Each row is a point on a tangle of strands that fork and nearly touch. The rows are in no order.
Points whose rows are less than 41.5 apart are linked; no others are.
k_176: [  7  -5  -8   1   0  18  -1   2 -19  15 -10   2 -16  -1   8 -13 -19  -9
  -4   1  -3  22  -2]
k_19: [-11  -1  -6  18  -9  -2   0  -2 -18   9   2   6  -2  12   5  12   5  15
  -1   6  -1 -21  14]
k_379: [-19  14 -13  -2  12 -14  -3  -3  -5  -4  -4   8   3  24   2   1  23  -6
 -12  15 -11   3   8]
k_104: [-16 -10 -15  13 -12   7  14  10  -7   7   3  -3  -5   2   3 -16 -19  -9
  -6 -15   0   5  -7]
k_751: [ 10  -4   5  12   7   9   6  -5 -29   9   1 -18  -7  -7   1  -1 -13   2
  -1 -19 -19  -1 -10]
k_479: [  0   4 -11   5  24  -8  -7  -3   8 -10  -3   7   0 -10   7  10  22   0
   1  20  -4  -1   7]
k_37: [  1   1  -4  -8  -3 -12 -25 -10   3  -1  -5 -10   9   4   3  -5  10   5
  12  18  -3   2  -7]
k_324: [ 10  -8  -9   1   6  18  13 -17   5  15 -16   0 -18  21  -7 -11  -7   1
  19  -8  -2 -14 -17]
k_485: [  6 -15   4   5   6   5   2  -1  -7 -15   8  -5  -3 -13  -9   4 -13 -18
 -10 -11   0  17  -7]
k_305: [-24  -3 -14   6  -2   4  17   0   3   6   0 -12 -12  15   4 -14 -19 -12
  -4  -4  -9  -9  -4]
k_893: [  6   4  17   1   2   9   2  -8  -8  15  -5  -5 -15  31   7  14   1   5
  -9  -2  -3 -11   5]
k_527: [-21   2  -9   8  -4 -12  13  16   6   4  -5  10  -1   2  -3  12   7  11
  -9  -6   1 -12   8]
k_903: [ 16   1  10 -14 -10  16  -7 -11 -16   9   1  -4  12   2  -3   7   1  -3
  16  -4   6  -4   0]
k_90: [  3  -5  -3   8  22   0 -22 -17  -1 -15  -6  -3  -2  -2  14  -1  19  10
 -11  19 -10   9   4]
k_144: [  4 -17 -16 -10  -4  15   3   7   3  -3  -3  -7  14  -6  -4  -2  -7  -8
   7  -2   8   9 -12]
k_487: [  0   6   8   6   3   5  -8 -12 -11  20  -7   1 -14  27  15   7  14   7
  -5  16  -3  -5  12]
k_147: [  0   2  21   6 -10  -7  -3 -15  -3  -4  15  12   1   4  -8  23   3   8
  -6  -1  18  -8  13]
k_859: [ -1  13   4  -4  15   1  11   5  22  -6  10  20  -9 -19   2   6   8  -7
  11   1   4   0  13]
k_234: [-16   0   4   8  -6 -15   6  -3 -15  -4  10  -4  10  -3 -10  10   0  -1
  -2 -16  -8  -5  -5]
k_446: [ -3  -1 -10  -3   1  14  10  -5 -21   2 -17 -14   3  18   5 -11 -12  -8
  -4  -2 -15   0 -22]
k_538: [  1  19  -2 -10   4  -5  11  19   3  -4  -6   6  11 -19  -4  -5  10   0
  -4 -17  -7   7   1]
k_244: [ -5 -17  -4   7 -20  15   6  -7 -17   3  10  -5   5  -7 -16  -2 -15  -6
  12 -11   8  -2  -6]
k_421: [ 11  -1  30   3   2   0   4 -16   6 -10  11   5  -3 -10  -1  23  -8   5
   2   2   6 -10   3]
k_288: [ -7  -4  -6   2  -7  14  12   5  -5   7 -21   4 -16 -10  11 -10 -32   5
  -6  -2  -2  16  -4]
k_284: [ -5   9  -1 -13  -7  -2 -15  -7  17  -9  -7   0   8   7   1  -2  -6 -15
  15 -17  -6   3 -17]
k_749: [ 34   0  29  -8   4  15   1 -12   9  -5  -2  -1 -10  -2  -3  -2 -17   2
  12  -5   0  -2 -12]
k_218: [ 15   5  11 -21  -4  14 -10  15  15  -7   1   2   8  -1   4  -6 -10  -5
  14  12   8  -1 -12]
k_588: [-13  -6  -6  11  -9 -13   9  12  10  -6   7  10  12 -11 -18  15   0   9
  -2 -14   9  -6  10]
k_619: [-11   8  -6 -12   1  -3   3 -16 -16   5 -15 -17   5   9   0  -8 -10  -1
   4   4 -21  -6 -11]
k_317: [-14 -13 -11  -3 -12   0  12  13   8  -5  -3  -4   1   1  -4 -17 -23  -4
 -16  -5   6  12  -4]
k_156: [  8  -1   4 -12  21  -2   5   7  -6 -10   4 -14   8 -16   1   2   7 -10
  -4   5  -5   3  -5]
k_744: [ 13  -8   1  -4  -4  -9 -18  14  29  -3  -1  -8   2   4   5  -8  -3   7
  -2  21   7  -2 -11]
k_737: [ 11  -6  13   8  -3   8   1 -14 -16  10   5 -14 -11 -15  -3  -9 -19   3
   9 -14  -7   4  -4]
k_231: [ 10  -9  -2  -1  -6  20   1 -13 -10  10   9  -4  -1  -8  -9   4 -10  -3
  24  -2  10 -10   2]
k_631: [-12  15   5   6  -7 -18 -13 -16  -2 -10   9   9   3  -4  -3   5  12   7
   1   3  -3   3   9]
k_717: [  9  -4  -3 -25  -9  13  -5  12  -4  -5  -1   0  19 -10  -2 -11  -7  -5
  14   7  12  10  -8]
k_609: [  2  14   7  -3  18 -12   2  -7  -3 -14   4  10   5 -11  -2  10  27   2
 -15  15  -1   2   9]
k_803: [  3   4   3  -4 -18   2 -11  -4 -24  22  -6  -6  10  11   3   6   2  10
  15  -4   0 -13   0]
k_320: [ -6  -2 -10   8   8  21   9 -13  -6  -2 -13  -1 -13   6  -2  -8 -20 -12
   6  -6 -13   5 -16]
k_219: [  3  14  10   2  -9  18   9  -4 -36  17  11   1 -10   5   3  -2  -6  -5
   8 -12  -5  -2   3]
k_469: [  2  -3  -1  -2   1  -4   6  18  -8 -12   1   3  10 -28  -8 -15 -12   2
 -13 -14  -1  25  -5]
k_86: [-10   7  -4  15   3 -10  -3  -4   0  14  17   0 -13   4   2  11   9  -6
   9 -11  -1  -5  10]
k_51: [ -5   8 -18   7   8 -24  -1  13  22   2  -1  -1  -2 -13   6 -11  10   7
  -8  -2  -2  -1   8]
k_507: [ -8 -19  -4  11 -18  -7  -5  -6 -13   5   7   3   0  12  -6  10   7  11
  -6  13  14  -6  13]
k_262: [ 15 -14   3  -7  15   5   3   6 -10 -11   1 -17  -2  -3   1  -1  -3 -16
 -19  -8   2  13  -5]
k_983: [  4  -5  12   4  -1 -18  -6  11  19 -13  10   5  10  -3  -6   7  12   6
 -14  13   8   4   2]
k_266: [-10   7 -10   0  -7  -3  -2   3   9  -9  -7   5   8  -5  -1  -4 -13 -17
  10 -23  -1  16 -12]
k_436: [ 10  -4   4  -4  -5 -10 -14   6   6  -7  -2   2  20  -4  -1  21   8   1
  10  -9   4  -2 -15]
k_357: [  2   2  13  -5  14 -15 -13 -11  -4  -8   7  -1   6   5   2  18  25  -7
 -14   9   6   2   4]
k_873: [  1  16  -8   0   3 -13  -3   3  20   1   4  22  -2  -2  -8 -22  14  10
 -10  33  -2  10  22]
k_567: [ -2   4   0  -9  11  16  16   6  13  -2  -3  14 -11   5   4  13   4 -11
  11  -9   6  -1   9]
k_311: [  7   3   4 -11  -4  -5   2  18   9 -13   7   5  11 -22 -12 -19  -9  -2
  -7   4   3   7  -9]
k_949: [  4   7   8  18   6   4   6   7  -5  10  -4  -5  -6  32  15  11   1   1
  -4 -12  -9 -20 -10]
k_561: [-24   8 -18  -2   3 -13  11  -2 -11   4   0  -5   1  12  -2  -7  11  -8
  -2  12 -13  -7  10]
k_142: [ -7  -4 -15  20   3 -21 -15  11  20   1   8   1  -8  -1   9   0  19   9
 -12   0   7   8  12]
k_907: [ -4  12   3  -5  -4  -5   8  12 -15  -9  -3   1  14 -14 -10 -10  -3  -2
  -9 -25  -8  15  -9]
k_397: [  4   2   9 -12  -2  21   5  -1 -24  10   8   2  -9   0   2  -7  -6  -7
   2   0  -3  13   9]
k_902: [ -8   5  -1  11   1  -4   5  -2   0  -3 -10 -10   6  29   1  15  -4  -5
  -5 -17  -9 -17 -18]
k_543: [ -5  -9 -18  -8  -5  10  10   7  11  12 -16  -6  -1  -1  10   5  -3   7
   9   7   6 -12   0]
k_138: [-10  -1   1  18  -2   3  10   6 -15  -9   7  -7   6  12  -5  15  -8  -6
  -7 -11 -12 -18 -10]
k_605: [ 12   7  25  -9   0  14   2 -13   3  -8   8   5  -3 -12  -4   7 -13  -3
  11  -9  -1  -2   2]
k_198: [ -9   1 -12  -7   5 -12   5  -7  -8   9  11  -4  -2   0  -9 -10  15  -6
  -2  24  -5  -3  18]
k_66: [  0  31  -1   5   1 -15  -9  -3   7   8   6  19  -3  -8  -2 -22  16  15
  -5  15  -7  10  21]
k_223: [ -3  -1   5   8   9  -7  -6 -13  -4   3   7  -6   3  21  -2  21  20 -11
  -3   0  -1  -7  -7]
k_108: [ -6 -11   0   5  -9  -8 -19  -3   2   4  -2  -2   0  21   5   5  11  13
 -12   4   8   3   6]
k_390: [-14   5 -16   0  -8  -3   5  11  12   5 -19  11   2  -5   8   2   2  12
  10  -3   1  -9   5]
k_59: [  9 -16  -7   6  -8  16   2  16  -5  10  -9  -8   2  -9   2  -1 -15   0
   5 -18   7  12 -15]
k_157: [ -2  -9   6  -5 -13  11   8   2 -13  -6  16   8  12  -7 -15  15   0  -7
   8 -15  14  -1   2]
k_300: [  1   2  14  13 -12  -7 -24 -16   2 -12  21  19   2   5  -3   5  12  10
  -3   7  14   4  10]
k_143: [ -1  -8  -2   5 -11  -6   6   4   4  -5  19   9  10 -22 -19   8   5   1
  15  -5  13  -4   9]
k_707: [  1 -11   0 -11   7  18  21  13  14  -2   5   2  -9  -5   2   5   0  -9
  -1   5  13   1  13]
k_419: [ 23 -12   2  -1  11  16   4  -4   2  -6 -19 -12  -4 -11   0 -10 -16  -2
  -2   1   0   9 -20]
k_439: [  8 -10  -3   6  -2  -6 -25  16  20 -14   0   3  10   4   6  -2  13  18
 -10  17  13   8   0]
k_452: [ -4   2 -12 -10   0 -17   0   8  10   5   3   1   3  -6  -3 -22  13   0
  -3  29   0   1  15]
k_145: [ -8  20 -15  -1   5 -22  14  15  18   1 -15  11   2 -12 -10  -8   9   4
 -10  -9 -10  -1   8]
k_260: [-11  -5  -3   6   1   5   9 -18  14  -4  -7  -9  -9   8  -2  -1 -21  -9
   1  -5 -10  -9  -6]
k_312: [ -7  24   2  -2  12  -9  -4  -1  19 -10   7  23   0  -2  -2   1   9 -14
  13   0  -6   2   5]
k_49: [ -5   0   4   8  11   8 -16 -21   3  -9   3  10 -11   5  16  -1  23   5
  -8  17   1   8  12]
k_636: [  6 -11 -12   3   7  13  15  -3  11  16 -20  -9 -10  15   6   1  -9   8
  10  -7   5 -20  -9]
k_105: [ -2  -1  11 -13 -14  17  11   2 -11   5  -5  -3  -2  23  -1   5  -9   0
  -7  -1   2 -11   0]
k_329: [  8   8   1  -7   3 -11 -25  -6  15  -6 -15  -3  10  11   9  10   5   0
  10  -3   0  -1 -18]
k_438: [  9 -10   3  18   9  20   9   2 -28   4 -10  -9 -11   7   0   3 -15  -1
 -15  -9  -8   8 -14]
k_161: [ 27 -17  11  -6   9  10   7 -16   6   0 -14 -12  -8   5  -8 -14 -11   3
   4  -3  -5  -7 -18]
k_819: [-11  -5  -7 -12  -5  10  13   4   9  -6 -14  -5  -3 -14   3 -18 -25   2
  -1   4   1   9  -2]
k_316: [ -1  -3   7 -17  -9   6  11  18  -7   5  -4   1   9  11   2   8   7   4
 -11   4  12  -3   3]
k_701: [  1   1   3  13 -18  -4  -5 -11 -25  23   5  -6  -1  19  -3   0  -3  14
   7   0  -7 -24   3]
k_152: [ 10  -9   7   4  -6   9   1   7  -9   1   5  -7  -5 -27   2  -9 -23   4
   9 -12  -1  10  -2]
k_123: [-12  11   3   0  -4 -32  -7  -6   6 -11  10  -5  11  -3  -9  -4   4  -4
  -4  -9  -9  -1  -2]
k_466: [-10  10  -8  15   4 -17 -12  -7   0   0   5  15   1 -13  -3  -8  24  18
   0   5  -6   7  17]
k_537: [ 10   5  14 -10  -8 -13   0  19  12  -5  16   5   7 -13  -6  -6   3   7
  -7   7  12   2   6]
k_325: [  5 -13   9   0   7  12   7  10  15 -15  10   4  -3  -9  -2   3  -8 -15
  -9  -6  15   7   1]
k_677: [ -3  -5 -15  -1  15  -4  -4  -7  22 -12  -7  -2  -2 -13   3   0   1  -1
   9  28  -5 -13   3]
k_766: [ 14   8  14 -13  -1  -3 -14   7  27   4   3  -3  -8   2  13 -12 -13   2
   7   7   2  -2  -6]
k_483: [  0 -14 -12  18   9 -14  -3   6  10  17   8  -6 -13  -2   9  12  12   7
  -1  -2   5  -6   9]
k_175: [ -8   3 -11  -6   1  -4 -11   5   4   5 -10   9  -2  28  10   6  22  -2
 -10   6   3   7   9]
k_444: [ -1   7  -3 -17   4 -14 -10 -12  -7  -1  -4 -20  11  -3   0 -11   4  -2
   1  16 -15  -1  -5]
k_940: [  5   2   3 -11 -16  -3  -7  12   5   3  -6  10   8   5   1  12  10   7
   6  -4  16  -3   3]
k_221: [ 15  -6  -4  -8  22  10   2   5  -2 -14  -3  -7   4 -30   4  -9 -12 -11
   2   6  -2   7  -9]
k_586: [ -9  16   5   7 -13   3   5   1 -17  15  17   7  -6   0  -3   3   5  -5
   9 -14   1  -4  13]
k_8: [  9   5  15   2   7  -1 -12 -13   1  10   3  -1 -14   3  19   1  12  13
  -1  19  -1   1  16]

A fork is a point with three links. Follow the links from the first point to the second and name the forks in between, in order.
k_749, k_819: k_631 > k_893 > k_329
k_300, k_108: k_631
k_487, k_567: k_893 > k_631
k_446, k_893: k_329
k_677, k_260: k_479 > k_893 > k_329
k_902, k_609: k_893 > k_479
k_357, k_507: k_479 > k_893 > k_631
k_66, k_90: k_631 > k_893
k_260, k_379: k_329 > k_893 > k_631

A fork is a point with three links, a tip a point with one. Leave the first point through the second and follow the links. Name the first fork or tip that comes.
k_397, k_219: k_438
k_221, k_419: k_631
k_749, k_161: k_312
k_873, k_452: k_324
k_538, k_145: k_329
